A landscape with many valleys, sampled at points; each row gives a point and its height.
A ball rolls from a point to the lowest of its 2 nearest points, and stops where none of them is lower. Distance is the straight distance between rows; heights are no part of it.
J_109 (h 694): [104 149 118 178  93 164  94 136 128 107 165 116 130 160 185 160 132 137
  89 138 113  75 139 146 152 138 117 118 117 115 213 146 126 162 161 112
 119  95 109 150 166 119 145 157 200 116 131 137]
J_201 (h 792): [132 140 111 113 176 114 115  94 128 139 112 161 132 122  98 110 148 119
 173 172 124 112  87 138 118 113 133 131 165 141  99 154 149 155 142 116
 130 127 146 109 113 148 117 161 130  94 150 126]
J_708 (h 842): [ 83 171 127  98  97 127 155 144  87 117 130 124 202 155 112 164 136 160
 137 176 137 115  95  97 122 136  59 112 139  99  65 139  91 181 101  96
 119 120  93 173 105 154 135  91 104 142 140 116]
J_301 (h 703): [ 96 190 109 135 104 150 141 115 150 105 150 116 148 139 175 219 128 143
 137 155 131 109  85 121 161 123 113  98 146  82 145 139 124 133 126  31
 121 117 133 143 139 150  82 154 167 119 123 111]
J_89 (h 505): [130 108 107 122 145 117 109 151 127 110 147 144 153 119 145  92 146 115
 101 190 166 139 120 102 120 151 147 144 113 108 179 126 145 168 141 133
 135  72 154 138 138 127 114 196 144 124 120 186]
J_688 (h 230): [ 97 130 116 158 143 134 150 117  98  64 150 115 131 137 116 149 106  97
 160  95  90  56 146 142 107 126  85  91  91 155 130 192 114 114 170  92
 101 150 109 126 146 162 178  83 146  93 155 127]
J_495 (h 350): [152  86 120 129 113 104 150 157  97 127 115 150 126 102  69  83 119  98
 156  99 124 131 121 146  80 120 106 133  99 134  77 148 115  93 111 143
 109 147 156  97  91 140 157  62  89 151 128 148]
J_821 (h 403): [160 152  96 175  88 125 140 102 167 130 120 127 106 103 108 154  66  96
 133 115  86 133 113 173 117 100 166 118 104  92 128 136 148 127 154  93
  75 116 151  92 190 114 120 170 140 119 138 121]
J_959 (h 302): [150 134 161 141 102 158 132 159 112 106 133 121 138 113 142 127 101 121
 157  93 115 116 149 135 141 134 112 134 125 135  75 113  93 105 132 119
 120 151 120 131 121 135 123  74 137 147 137 131]
J_436 (h 268): [110 107 159 116 198 130  78  98  78 150  98 154 112 159  67  71 134 147
 141 138 132 116 137 127 116 148 149 168 180 178 126 113 113 172 135 186
 158 148  91 142 111  82 151 109  82 113 142 111]
J_481 (h 353): [118  91 144 144  93 163 157 173  89 179 114 128 128 122 147 115 146 138
 128  68 116  76 139 133 146 149 111 131 127 116 122 159 108 124 105 180
 158 147 100 129 105 115 150  49 101 125  85 150]
J_757 (h 373): [149 180 110 149  83  94 159  85 172 122 113 107 105 122 108 159  80 112
 130 112  88 170 141 153 107  79 137 105 104 123  92 105 146  92 128 101
  77 131 145 106 170 118 145 152 114 140 156  84]
J_740 (h 240): [133  97 152 115 152 106 105  85 116 126 113 127  71 155  65 110 112 121
 142 108 114 174 144 164  89 109 118 145 148 182  92 111 120  72 123 135
 104 159 133 105 112 112 162 109  94 145 162  82]
J_779 (h 173): [105 182 138 143 141 137 145  86 151 189  89 120 112 154 136 150 114 157
 123  91  77  84 152 124 156 105 158 102 172 125 125 134 145 185 143 162
 154 168  78 126 169 100 140 134 103  85 135  75]
J_124 (h 325): [177 113 156 122 136 139 126 190 112 116 127 139 161  84 103  73 128 102
 161 109 128 116 160 141 119 132 108 158 128 153  54 116 106  99 126 164
 123 164 127 121  86 150 133  44 118 157 120 137]
J_997 (h 751): [134  75 137 109 169 119 103 102 136 178 126 124  56 130 140 125 144 147
 118  97 139 160 115 134 131 143 180 119 146 131 177 114 159  87 108 149
 168 144 156 100 108 107  89 154 126 129 117 145]
J_8 (h 544): [107  93 108 141 125 116 145 161 143 128 113 108 134 130 155 107 113 128
  81  72 139 121 195 104 118 135 159 105  51 112 183 112 123 117 137 168
 157 128 120 146 155 121 155 119 114 113 112 173]
J_626 (h 286): [107  89 137  88 252 117 127  73 142 134  90 118 118 135 139 110 147 149
 128 122 142 142 173 105 116 134 181 116 158 162 153  83 139 115 143 140
 180 169 107 128 130 127  96 130 113  99 155 109]
J_721 (h 479): [158 143 127 161  44 143 140 151 156 106 160 111 109 108 167 172  95 112
 117 119 135 162 105 137 143 129 127 135  92  85 148 109 123  81 109  84
  93 102 164 114 150 104  98 140 164 172 103 128]
J_815 (h 329): [ 91  73 103 123 128 118 168 159  98 170  97 144 139 130  96  98 155 126
 117  86 134  85 146 128 104 142 115 112 108 125 136 169 132 140 113 182
 160 133 108 132 102 134 175  66  68 104  96 161]
J_933 (h 816): [137 130 122 133 135 146 137 128 112 101 126 132 154 104 123 137  89 105
 183 139 124  98  82 126 132 151 132 116 122  92  97 148 114 141 147  57
 114 133 146 118 125 148  63 125 157 117 142 165]
J_589 (h 262): [131 175 158 118 107 134 148 108 159 145 116  90 113 133 154 186 107 164
 129  89 107 164 159 124 162 114 133 105 143 130  83  72 120  83 109 110
 134 165 105 139 140 121 106 110 116 154 136  75]
J_974 (h 419): [ 95 163 118  99 157  89 118  88 155 130 114 120 149 154 116 120 119 154
  93 177 157 160 132  92 114 134 190 141 131 114 141  75 155 204 147 131
 128 101 116 160 170 109 114 207 100 128 146 120]
J_347 (h 294): [125 109 121 110 131  88 131 113 129  94 143 120 107 135  91 122 109 112
 111 149 148 204 124 115  98 135 125 137 100 127 135 106 137 107 113 106
  93  92 167 120 141 121 136 172  91 148 139 139]
J_395 (h 360): [187 135 170 121  90 156 110 180 130 121 164 123 162  93 156 132 170 135
 133 134 140 133 137 147 144 118  85 172 176 161  80 112 115  76  98 165
 138 144 118 142  75 165 143  36 147 168 108  96]
J_73 (h 196): [126 158 118 111 182  74 139  87 134 109  94 141 136 130  59  89 122 105
 164 152 109 133 155 136  81  89 124 127 140 170  65 116 138 137 146 128
 101 154 128 110 140 135 162 133  94 107 180  79]
J_351 (h 111): [110 114 155 108 166 134 102  82 105  83 143 120  90 167 116 149 121 141
 129 147 138 153 130 126 124 160 118 138 142 159 135 104 124 113 156  87
 125 114 125 128 127 129 126 169 123 129 154 110]
J_758 (h 323): [155 119 182 103 206 138  90  94 127  95 106 128  95 147 104  99  87 125
 154 140 133 155 162 132 116 140 170 156 158 164  82  80 126 110 169 113
 129 162 126 107 130 113  90 148 132 138 178  99]
J_230 (h 621): [151 157 117 141  63 117 141 169 166 172 136 116 135 103 160 118 151 144
  87 112 137 153 133 123 145 111 142 139 109 106 132  98 136 121  92 183
 126 124 134 146 132 113 136 127 132 165  93 136]
J_710 (h 449): [168 138 144 137 151 142 111 115 160 136 120 131 111 112 164 118 107 116
 138 116 114 121 155 136 142 122 179 116 132 124 133 104 149 117 151 127
 139 147 149  98 139 125  88 160 161 116 146 127]
J_531 (h 596): [ 81 117 110 166  46 135 174 167 122 174 120 105 116 145 165 157 133 145
  89  64 115 100 127 129 135 129 123 107  89  87 160 164 120 128 100 158
 129 123 106 141 147  95 172 100 109 134  81 152]
J_602 (h 620): [124 136 133 119  91 145 156 206 129 122 120 113 204 107 170  91 133 131
  99 115 149 109 163  96 145 141 118 132  93  96 114 106 108 157 116 162
 137 135  99 177 121 139 116  87 124 145 105 163]
J_55 (h 650): [ 94 155  71 159  59 118 174 148 134 194 107 134 156 118 136 137 164 151
 118 136 114  88  65 129 142  95 111 125 137  77 132 195 134 195  97 152
 131 107 118 129 141 132 152 128 129 116  88 131]
J_534 (h 429): [162 130 131 169  98 159 115 121 148 122 134 130  88 116 154 155  81 107
 138 102  97 114 126 165 139 125 163 119 121 104 144 135 138 105 158  88
 108 134 153  89 155 113  94 153 168 120 133 133]
J_169 (h 215): [ 89 100 119 104 169  84 114 113  94 158 102 149 121 148  61  76 123 149
 133 139 158 142 112 102 102 150 175 150 131 127 129 110 139 198 117 164
 148 116 129 143 132  97 126 144  60 126 134 165]
J_864 (h 684): [179 145 170 100 165 145 123 123 178 104 151 106 126 103 175 165 141 121
 135 136 125 164 169 117 150 108 117 119 157 170  93  89 127  42 119 108
 134 164 125 122 110 158  94 102 173 133 137  80]
J_74 (h 569): [ 85 108 126 155  86 132 147 163 120 156 107  96 117 167 140 131 109 139
  69  63 118 117 187 114 120 133 126 111  77 115 166 127 118 125 116 187
 137 125  79 164 151  79 191  92  96 121  95 140]
J_254 (h 639): [112 123 132 104  77 147 174 206 123 150 126 107 190 115 179 139 166 150
  88 107 154 109 140 115 143 138  91 126 112 101 117 131 123 121  91 161
 145 131  93 168  90 154 136  54 119 150  82 129]
J_30 (h 667): [135 104 128  70 190 133 139 140 136 138 145 135 182 108 157 145 214 129
 122 155 154 131 141 127 129 122  81 118 179 174 130 135 137  87 110 130
 167 136 113 145  57 202 124  73 127 119 106 101]
J_538 (h 328): [168  88 122 125 108 108 126 146 123 132 146 144  92  96  94  98 129 103
 144 117 141 170  93 143 105 127 128 145 104 123 120 137 134  86  96 144
 101 121 185  92  99 121 127 125 118 159 116 154]
J_205 (h 719): [105 176 104 182  90 164  86 112 128 121 156 128 128 150 120 169 117 130
 105 166  98  73 105 170 150 124 113 133 145 126 187 161 129 197 164 105
 100  89  93 138 184 112 163 171 200 122 137 105]
J_394 (h 287): [107 104 153  99 187 121 108 114  78 128  99 152 134 148  58  86 132 129
 166 135 129 117 134 131 104 142 108 143 160 173  79 129 109 149 131 142
 143 151 104 134  85 125 146  85  85 115 148 119]
J_895 (h 391): [115 171 155 114 128 120 107 112 148  98 126  96 145 163 137 130  87 153
  77 160 144 172 167  94 132 152 159 151 112 120 129  48 123 167 152 114
 116 105 100 174 171  97 110 188 126 162 148 116]
J_882 (h 804): [120  99 101 124 178 128 125 110 104 104 119 151 133 120 102 113 117 111
 176 150 132 101  85 123 113 159 136 120 112 116 129 162 138 152 157  87
 132 120 146 108 119 147 102 153 136  86 146 178]
J_407 (h 447): [144 127 143 128 101 158  90 184 121 116 153 131 179 129 174  92 173 133
  82 188 167 132 133 110 144 141 109 176 128 125 156 104 113 147 123 156
 141  85 132 176  97 130 125 146 167 149 104 160]
J_363 (h 127): [162  72 137 134 161 146 122 142 129  82 142 135  96 113 144 117 117  85
 154 106 136 136 141 136 111 134 121 120  90 142 144 148 129  55 147 113
 127 136 166  84 118 148 132 127 157 113 128 146]
J_553 (h 149): [134  97 136 150 140 149 104 106 107  64 153 128  68 157 128 151 106 106
 142 132 125 139 130 158 115 144 107 126 106 148 151 141 134  67 162  81
 104 112 149  99 138 132 152 152 151 118 147 126]
J_666 (h 504): [ 95  84 139  90 167 117 126 155 107 114 110 115 164 129 123  94 112 146
 111 120 174 143 168  66 124 188 155 127  88 105 145  89 115 155 129 142
 178 131 112 167 115 129  95 121  91 133 123 194]
J_928 (h 691): [152 120 163  87 172 123 128 113 154 106 143 105 121 114 141 138 130 122
 120 137 145 190 159 104 136 138 131 127 133 154 110  72 126  73 117 109
 131 145 135 131 117 141  93 137 124 153 137 104]
J_244 (h 657): [122 160  75 155  63 109 194 134 149 117 123 105 168  85 141 159 103 109
 134 115 118 115  91 124 132 104 119  96  87  66 121 151 119 129 111  72
  80 121 149 116 164 144 107 118 134 128 120 141]
J_832 (h 199): [179 134 141 120 161 130 125 117 183  80 151 147 114 111 172 136 162  84
 108 196 140 155 138 117 144  97 131 121 121 132 169 129 179  87 120 113
 111  88 171  92 155 137 115 202 165 115 115 116]
J_652 (h 166): [152 195 115 137 128 133 143 103 173 146 107 132 158  94 132 149  94 124
 154 134  86 102 105 141 159 100 166 109 162  93  85 135 142 180 148  90
 118 150 123 112 159 148  65 166 151 114 151 104]
J_270 (h 739): [152 125 134  88 142 136 150 147 149 125 147 131 154  80 168 148 151 118
 177 136 157 124  76  87 150 153 136 100 126  90 115 130 141 111  92  95
 150 150 157 113  82 154  37 119 156 125 102 157]
J_792 (h 177): [ 86  74 104 114 129  83 123 112 111 204 112 147  75 155  77 102 142 156
 110 101 146 153  89 133 108 129 169 138 133 125 163 139 151 150  88 183
 150 108 146 124 126  96 149 140  56 128 112 162]
J_222 (h 165): [176  93 136 133 155 157 126 144 147  49 152 149 110  98 165 127 117  67
 152 162 147 135 118 120 130 122 114 119  83 108 165 161 156  71 129  85
 103  97 181  76 145 140  99 168 169 116 111 155]
J_784 (h 614): [117 194  88 141  89 110 151 121 125 142 108 127 184 119  92 141 109 140
 140 174 112 113  81 129 135 103 103 124 139  90  85 152 109 210 124 103
  99 103 109 145 161 143 134 140 132 129 139 110]
J_551 (h 724): [107  92 127 117 126 141 110  97 137 140 156 124  52 152 156 191 148 140
 119 114 143 154  76 139 143 152 139 113 145 108 204 142 155  69 106  72
 144 112 169  99 103 113  81 176 136 127 103 142]
J_58 (h 468): [151 131 159 129 165 145  92 125 129 135 122 128 130 122 158  94 128 144
 111 138 137 126 178 112 152 142 162 144 140 140 142  74 118 136 141 158
 156 132 126 138 125 116 102 144 143 133 145 135]
J_930 (h 370): [142  87 109 138 110 123 132 170  83  92 143 153 159 100 100  82 123 101
 151 152 156 130  99 127 100 154 104 151  83 114 121 147 105 143 132 122
 108  93 159 125 110 140 137 113 120 147 120 185]
J_107 (h 394): [ 91 146  95 163 111 132 138 144 108 108 138 131 172 128 110 107 131 107
 128 134 103  51 127 132 123 119  89 118 108 139 152 194 117 206 158 142
 109 114  84 153 160 138 185 111 153  93 131 143]
J_860 (h 665): [103 152 145 149 101 160  96 140 154 124 148  95 145 169 217 156 157 155
  57 129 123 102 176 123 161 121 114 123 125 136 195 111 124 119 138 141
 148 107  92 177 137 127 155 143 187 110 121 112]
J_965 (h 345): [106 130 121 183  68 148 107 156  99  87 154 118 139 150 116 109 101 104
 104 111 104  88 158 149 109 135  88 145  82 145 173 163 106 160 157 157
  94 100  86 159 168 104 210 103 159 131 129 145]
J_224 (h 400): [112 116 127 160 127 132 109  98 107 133 121 137  84 153 104 130  76 135
 132  94 106 110 132 146 120 152 171 125 100 123 155 123 134 155 164 129
 125 126 122 121 169  87 142 148 112 120 141 145]
J_349 (h 141): [110 143 150 115 171 140  87  82  90  63 147 128 121 169  87 131 115 131
 157 183 125 127 130 136 115 147  93 147 152 183 104 121 117 152 166  95
 107 118 105 140 131 134 156 149 132 123 179  95]
J_309 (h 263): [ 87 114 127  79 194 112 145 105 129 118 113 117 160 144 138 138 156 146
 119 130 148 137 169  98 127 141 125 100 126 155 131 105 126 124 133 120
 163 144  95 157 114 153 128 117 103 103 138 117]
J_391 (h 308): [ 97  78 131  98 191 125 143 145  84 169  86 157 151 126  87  85 156 137
 135 113 138  97 158 118 122 152 124 127 152 149 118 143 125 153 117 183
 180 152  89 142  89 122 141  64  66  97 112 143]
J_494 (h 298): [121 114 171 152 122 185  91 133  61  96 143 143  93 160 127 158  92 130
 183 102 115  74  90 157 136 162 113 135 154 134  98 172  89 108 158  72
 128 148 125 126  98 124 106  80 164 129 141 153]
J_171 (h 700): [140 104 170  66 158 136 106 105 132  96 161 110  90 138 124 167 134 129
 141 153 148 188 102 117 134 138  99 128 173 155 109 114 123  54  99  71
 118 137 155 113  77 146  73 147 133 153 135  94]
J_647 (h 172): [177 124 127 113 171 108 128 136 172 116 151 136 130  89 160 107 177  89
 102 155 145 152 169 116 131 100 137 129 109 152 164 119 162  79 121 164
 133 120 161 108 132 145 137 158 150 111 114 125]
J_427 (h 750): [186 101 151  89 155 130 136 156 163 142 147 128 105  86 161 143 152 121
 171 105 146 135  93 114 143 144 142 103 141 117  98 139 137  62  88 133
 146 188 143  94  62 144  58  77 176 128 100 131]
J_459 (h 854): [ 79 157 135 111 117 122 143 114  80 146 115 132 153 170  77 142 124 152
 133 145 122 118 112 112 119 140  80 118 149 131  86 136 103 177 106 140
 130 129  86 157 114 115 167  97  81 121 140 101]
J_596 (h 598): [151 148 119 148  72 123 158 183 167 117 135 111 171  91 176 102 124 111
 102 106 130 122 165 117 144 113 130 129  82 106 139 111 123 131 126 150
 109 124 130 141 155 137 126 121 151 144 114 149]
J_103 (h 330): [140 116 157 185  89 184  85 142  77 123 138 146  90 144 127 131  89 127
 157  93  93  74 110 167 143 152 127 148 144 128 131 161  95 140 162 116
 125 129 119 118 135  97 131  95 164 133 133 152]
J_686 (h 444): [121 164 113 121 162  98 113  57 161 147 107 139 107 150  95 132 127 140
 119 163 128 155 118 141 108 103 188 145 159 139 133  96 174 174 150 136
 115 117 135 120 169 106 135 206  96 124 163  78]
J_512 (h 138): [101 173 134 152 116 140 119  91 114 199  97 140 108 171  97 139 107 157
 118 124  95 101 117 125 145 123 148 131 175 124 132 135 140 219 137 178
 141 129  83 138 166  73 160 144 100 107 126  86]
J_238 (h 205): [136 184 110 118 146 121 144 108 176 187 107 137 142 105 161 136 162 148
 140 135 106 104 117 119 166  93 161 107 172 118 115 132 159 165 123 142
 162 150 128 116 128 150  94 163 141 103 126 103]
J_61 (h 209): [118 171 134 137 128 152 123 109 153 196 106 127 130 145 185 147 150 174
 109 112 101  89 147 122 182 105 151 110 176 123 148 122 136 168 123 163
 176 147  94 133 133 119 117 143 137 104 128  97]
J_561 (h 782): [135 125 117 104 147 115 136 126 125 131 125 145 149 113 115 112 169 112
 152 149 132 128 119 132 118 111 104 129 143 152  96 137 131 119 124 133
 126 134 142 122  90 162 143 122 117 118 129 120]
J_830 (h 295): [104 100 143 154 110 159  98 144  92  86 160 122 116 167 148 139 130 132
 104 106 132 112 161 133 125 157  94 138  98 154 182 137 104 105 154 137
 132 106 106 155 129 117 182 119 148 127 124 142]
J_168 (h 218): [161 147 147 127 156 101 128  97 149 116  97 127 101 133  75 103  87 103
 167 117 102 153 166 159  93  84 136 141 139 172  44 113 131  86 148 125
  94 177 131  92 128 117 144 110 122 132 170  75]
J_761 (h 448): [148 107 121 149  75 146 132 167 122 107 157 132 126  99 160 133 122 110
 132 129 160 143  86 120 139 155 123 140  91  90 160 128 120 106 112  96
 117 101 168 116 122 114  93 133 156 159  96 167]
J_685 (h 427): [134  91 106 159 144 111 115  94 137 160 106 148  61 136  99 115  88 121
 135  89 107 114 121 158  98 123 207 122 104 120 159 144 171 128 158 145
 133 128 156  79 160  97 137 159 111 100 137 155]
J_999 (h 342): [152 157 159 122 177 129 109 116 122  80 112 130 150 125 101  94  63 118
 161 146 126 136 167 120 127 149 151 145 122 141  69  72 111 164 172 105
 110 144 117 136 163 120  96 149 125 137 175 122]
J_341 (h 546): [124 178 126 148  40 119 130  92 129 163 121 116  82 161 105 189 105 167
 120 115 101 180  98 156 133 101 110 130 145 112  98 113 123 106  98 113
 102 119 132 129 138  95 148 136 106 173 134  77]
J_916 (h 231): [144 195 152 157  75 140 148 128 168 140 118 102 133 128 160 154  85 143
 122  82  89 122 163 134 169 107 141 114 131 109 102  93 111 144 136 119
 115 150  99 137 177 114 113 124 133 147 144  90]
J_163 (h 626): [ 75 147  96 148  73 113 198 148 128 197  98 116 146 143 119 141 137 144
 108 109 104  88 113 115 123 111 106 104 119  82 115 186 128 188  96 171
 132 126  96 144 154 110 171 109  86 107  98 130]
J_816 (h 523): [117  85 106 114 166 105 158 151 129 114 110 125 156  99 126  93 115 111
 134  96 149 126 164  92 113 150 156 100  64 111 147 121 135 124 136 141
 159 141 141 129 135 146 120 116 105 109 122 185]
J_97 (h 346): [150 183 101 135 102  90 159 113 180 147 123 123 138 104 130 136 140 120
 124 136 111 156 130 133 131  76 131 120 126 126 102 117 152 118 117 139
 106 130 147 120 148 134 144 154 124 132 130  93]
J_345 (h 343): [176 108 140 120 102 134 138 173 113 112 143 133 159  85 130 112 165 101
 157 118 128 108 140 158 103 108  79 147 143 161  71 150 122  72 109 150
 119 148 135 107  74 178 162  25 130 151 116 104]
J_720 (h 710): [121  63 140  69 151 124 112 119 126 114 171 122  86 131 135 154 156 133
 120 135 157 179  89 103 133 158 106 124 156 130 170 133 136  66  80  85
 138 119 173 111  80 140  74 163 120 146  93 140]
J_202 (h 364): [134 154 167 134 129 137 111 140 122  60 138 105 155 146 128 115  63 129
 114 129 132 152 192 106 136 162 125 144  83 135 110  63  94 150 167 107
 105 120  96 169 171 115 123 142 131 153 158 130]
J_366 (h 771): [160 102 143 124 157 137  83 129 124 162 130 155  93 123 117  92 172 121
 142 134 128 136 116 161 130 118 131 162 181 173 128 137 133  97 123 170
 141 143 146 106  82 128 135 123 140 130 125 126]
J_934 (h 265): [118  83 128 114 168  88 100  82  97  99 119 134  68 161  43  91  97 122
 134 137 134 177 117 144  70 132 138 153 122 158 128 120 131 116 137 129
  94 120 156 107 137 110 159 159  76 140 164 113]
J_432 (h 409): [168 113 138 156  97 162  90 183  85 112 148 158 154 100 140  70 131 113
 140 158 149 112 113 135 140 157 123 181 130 121 129 123  96 154 140 144
 125 100 147 136 114 120 113 123 160 156 121 181]
J_950 (h 187): [ 91 164 112 133 135 124 136  98 122  73 147 112 143 158 117 155 116 124
 126 138 109 106 153 132 112 125  92 101  98 157 140 142 127 141 159  99
  98 117  96 152 161 146 178 137 144 102 159 106]
J_14 (h 722): [108 166 121  89 132 130 150 105 151 130 143 121 147 126 160 194 153 152
 152 158 150 142  75  98 155 129 112  96 155  97 123 125 139 119 101  58
 146 128 145 130  94 157  59 155 136 123 120 120]
J_278 (h 254): [100  61 125 102 154 123 113 134 100 109 145 127 120 152 117 120 163 133
  96 125 158 151 142 124 111 153 103 133 114 155 177 133 118  96 128 139
 150 108 128 144  96 145 158 127 108 127 114 147]
J_902 (h 169): [108 147 126 100 185  97 123  65  97  78 120 135 126 154  54 120 111 125
 169 184 123 135 109 127  81 126  98 121 139 166  78 127 129 154 150  80
  93 135 119 119 127 142 145 150 101 112 191  96]
J_204 (h 681): [116 169  92 161  61 148 157 151 146 115 140 122 164  96 182 188 125 123
 135 140 132  88  65 130 166 111 110 117 130  69 151 158 112 143 119  57
 107 116 142 126 146 150  85 123 181 130 105 126]
J_378 (h 740): [103  64 141  99 148 113 108  88 121 138 134 106  65 153 116 155 106 152
 122 105 152 183  92 103 128 179 181 124 137 101 184 107 158 107 112  90
 153 116 169 107 119 105  66 186  95 144 121 164]
J_13 (h 305): [129  79 158 115 230 136 101  88 129  98 100 119  80 152 119 116  95 127
 141  98 130 145 179 129 110 143 165 128 129 168 132  98 122  84 172 122
 154 172 116 102 132 120 112 125 128 113 166 105]
J_868 (h 676): [160 110 153  81 182 141 115 121 160 134 159 128 124 109 156 167 192 128
 140 141 132 156 127 141 136 108  96 123 192 183 112 133 134  45 100 128
 150 161 132 119  67 178 109  84 161 125 119  75]
J_798 (h 484): [151  95 159  91 189 133  90 149 112 115 136 126 145 106 142  78 142 140
 102 157 172 157 169  86 144 170 156 160 135 130 142  70 113 131 128 158
 173 129 137 147  92 128  73 139 124 147 133 169]
J_286 (h 701): [130 131  96 149  82 134 158 115 145 181 124 138  80 115 138 166 175 137
 157 105  97  96  62 163 126  72 108 111 164 129 117 210 150  86 102 126
 142 151 149  84  82 151 140 106 143 104 101 100]
J_612 (h 759): [199 114 140 116 173 129 124 158 166 150 135 136 120  74 152  99 151 104
 159 107 122 120 147 131 135 116 149 123 147 146  93 133 136  79 120 169
 140 188 138  90  83 148  97  84 171 124 117 125]
J_767 (h 679): [103 140  95 138  94 139 155 128 123 152 128 146 140 121 153 160 175 141
 157 134 121  82  67 137 140 106  99 114 155 114 129 188 127 140 115 107
 145 126 138 121 102 158 129 118 144 103 106 130]
J_289 (h 84): [131 150 108 181  79 129 127 113 140 207  99 146  95 133 123 118 115 142
 115  94  84  90 120 155 142 105 170 127 153 110 144 155 148 184 133 180
 134 121 118 111 165  81 155 143 112 118 110 129]
J_858 (h 656): [117 127 124  79 127 128 153 163 138 126 146 116 190 121 165 152 192 137
 100 146 166 137 139 111 126 130  81 111 134 135 125 123 129 103  98 126
 145 114 115 158  76 185 133  86 123 134 100 109]
J_980 (h 534): [135 118  93 149 110 119 118 150 122 167 126 158 146 106 136  83 148 127
 120 153 143 106  96 129 131 135 166 143 121  97 165 145 142 187 129 165
 137  90 153 131 138 112 122 159 136 123 111 191]
J_83 (h 571): [121 195 136 140  92 109 139  77 139 168  94 126 106 159  91 161 104 157
 132 124  90 155 129 146 134  87 124 132 162 133  75 112 130 149 115 142
 115 140 102 128 154  98 162 133  90 146 149  50]
J_789 (h 567): [129 129  76 168  76 115 145 155 147 140 130 126 145 112 156 117 125 113
 100 127 132 118 112 135 122 114 143 123  86  93 175 146 138 155 133 136
 106  88 144 128 168 117 149 158 154 126 107 169]
J_389 (h 282): [134 140 158 106 133 133 150 139 131 141 115 110 135 117 124 140 121 149
 137  95 122 148 167 120 141 124 111 119 136 142  62  84 105  94 102 134
 138 169 102 139 112 137 122  64  97 154 133 101]
J_585 (h 642): [112 141 128 122 104 124 128 140 166 154 128 102 140 148 175 138 167 146
  61 124 136 153 165 118 137 109 126 124 116 137 167 100 136 111 110 160
 145 113 105 164 131 124 156 143 136 134 107 118]
J_983 (h 222): [142  41 126 106 171 128  81 157 111 141 153 148 117 114 135  75 186 125
  73 140 168 153 145 124 123 147 131 160 142 155 206 133 134  90 111 189
 170 106 155 135  87 139 130 132 122 134  97 164]
J_635 (h 137): [115 108 105 152  90 107 138 125 132 217 104 141  77 141 111 121 150 154
 104  87 116 130 105 145 132 109 165 132 131 117 155 149 155 143 101 195
 145 114 135 116 136  81 169 131  85 128  97 149]
J_607 (h 591): [125 228 107 135  80 100 156 108 146 172  97 128 155 140  99 159 112 164
 129 156  98 153 104 128 142  82 117 131 161 100  65 121 124 193 101 131
 120 126 108 141 159 120 139 152 107 146 139  65]
J_81 (h 243): [ 82 116 124 106 177  98 101 120  94 124 110 144 148 163  57  74 135 139
 104 157 159 128 149  99  96 142 135 155 129 164 139 110 129 195 138 185
 142 118  85 178 128  94 172 130  72 113 136 125]
J_611 (h 478): [151 148 137 131 130 148  99 158 139  73 158 131 172 125 173 104 143 109
  91 220 160 142 145 104 143 139 112 155 123 120 157 100 127 156 150 112
 118  75 133 157 149 139 110 191 183 137 131 150]
J_838 (h 762): [141  74 134 124 190 127  87 107 121 178 103 151  65 139 110  81 137 131
 138 102 125 124 127 155 117 125 180 144 158 164 144 135 144 110 138 174
 160 159 147  87 107 105 127 132 129 109 140 140]
J_885 (h 635): [131 173  66 167  76 104 177 129 140 120 112 114 185  84 107 134 114 102
 141 151 103  88  79 138 124  80 103 114 118  88 106 178 106 173 130  86
  73 113 128 118 171 161 138 124 146 117 131 120]
J_852 (h 195): [173  75 126 105 160 101 109 157 143 112 163 145 119 100 128  88 193  83
  78 156 160 175 152 133 109 116 121 156 112 155 185 136 157  67 104 187
 127 101 175 116 117 147 155 143 128 137  90 138]
J_164 (h 266): [ 85 113 142 141 165 153 116 101  59  96 136 142 100 162  94 150  98 124
 179  98 101  65 111 140 114 160 108 106 121 154 117 188 108 128 162  91
 126 154 108 125 113 128 148  92 138  93 149 148]
J_504 (h 513): [149 168 124 177   9 135 141 138 144 151 133 112  99 125 142 169  98 143
 115  98 109 163 106 159 144 110 124 141 116  95 114 109 118 102 103 118
  89 116 140 126 155  91 137 120 140 186 111 104]
J_786 (h 198): [149 173 137 141 126 128 163 132 164 112 110 111 158  98 143 124  75 108
 156  89  90 103 153 126 153 114 149 100 117 105  90 114 119 159 158  91
 110 160 119 124 172 146  79 123 141 119 160 126]
J_802 (h 229): [ 88 157 113 106 140 122 158 130 132  92 133 117 198 136 147 141 146 126
 128 148 134 103 150 101 125 124  89  94 106 133 116 132 120 160 146  99
 124 123  95 170 129 170 145 126 134  98 140 127]
J_28 (h 829): [113 151 120 116 107 135 150 133  90  91 141 125 178 120 118 155 120 132
 166 163 136 118  80 113 125 137  83 115 126 104  74 139  93 145 119  59
 104 119 134 142 110 159 108  99 126 133 146 137]
J_187 (h 365): [115 121 132 187  73 150 118 123  83 151 127 136  81 154 106 147  83 133
 134  74  92  93 105 161 134 148 133 127 116 111 145 163 110 145 144 131
 113 122 114 123 155  73 160 103 122 134 115 153]
J_808 (h 410): [126  60 113 134  98 140 120 183  89  93 155 144 133 115 140 100 140 114
 117 128 176 141  99 117 113 172 115 150  75 105 182 148 109 112 127 126
 134  85 167 123 110 130 126 128 132 149  96 202]
J_577 (h 319): [130 149 115  98 114  82 142 113 163 142 138 123 129 128 114 132 159 128
  94 160 147 198 118 120 118 101 121 130 120 128 127 106 148 112  94 132
 107 103 159 131 127 132 136 168 104 151 120 107]

Where does a ball stop that starts at each point below?
J_58 | J_351
J_767 | J_351
J_815 | J_289
J_838 | J_596
J_204 | J_930
J_347 | J_351
J_495 | J_652
J_789 | J_930
J_708 | J_596
J_345 | J_652
J_999 | J_950
J_395 | J_652
J_459 | J_289
J_685 | J_950
J_864 | J_596

Call two points neighbours if one is among the 2 nearest of the other. Go from one point of each pair to the other, from neighbour to neighbour, staying as low as possible. Name the highest point that can't be avoided.
J_363, J_351 | J_553
J_950, J_363 | J_107
J_538, J_289 | J_495
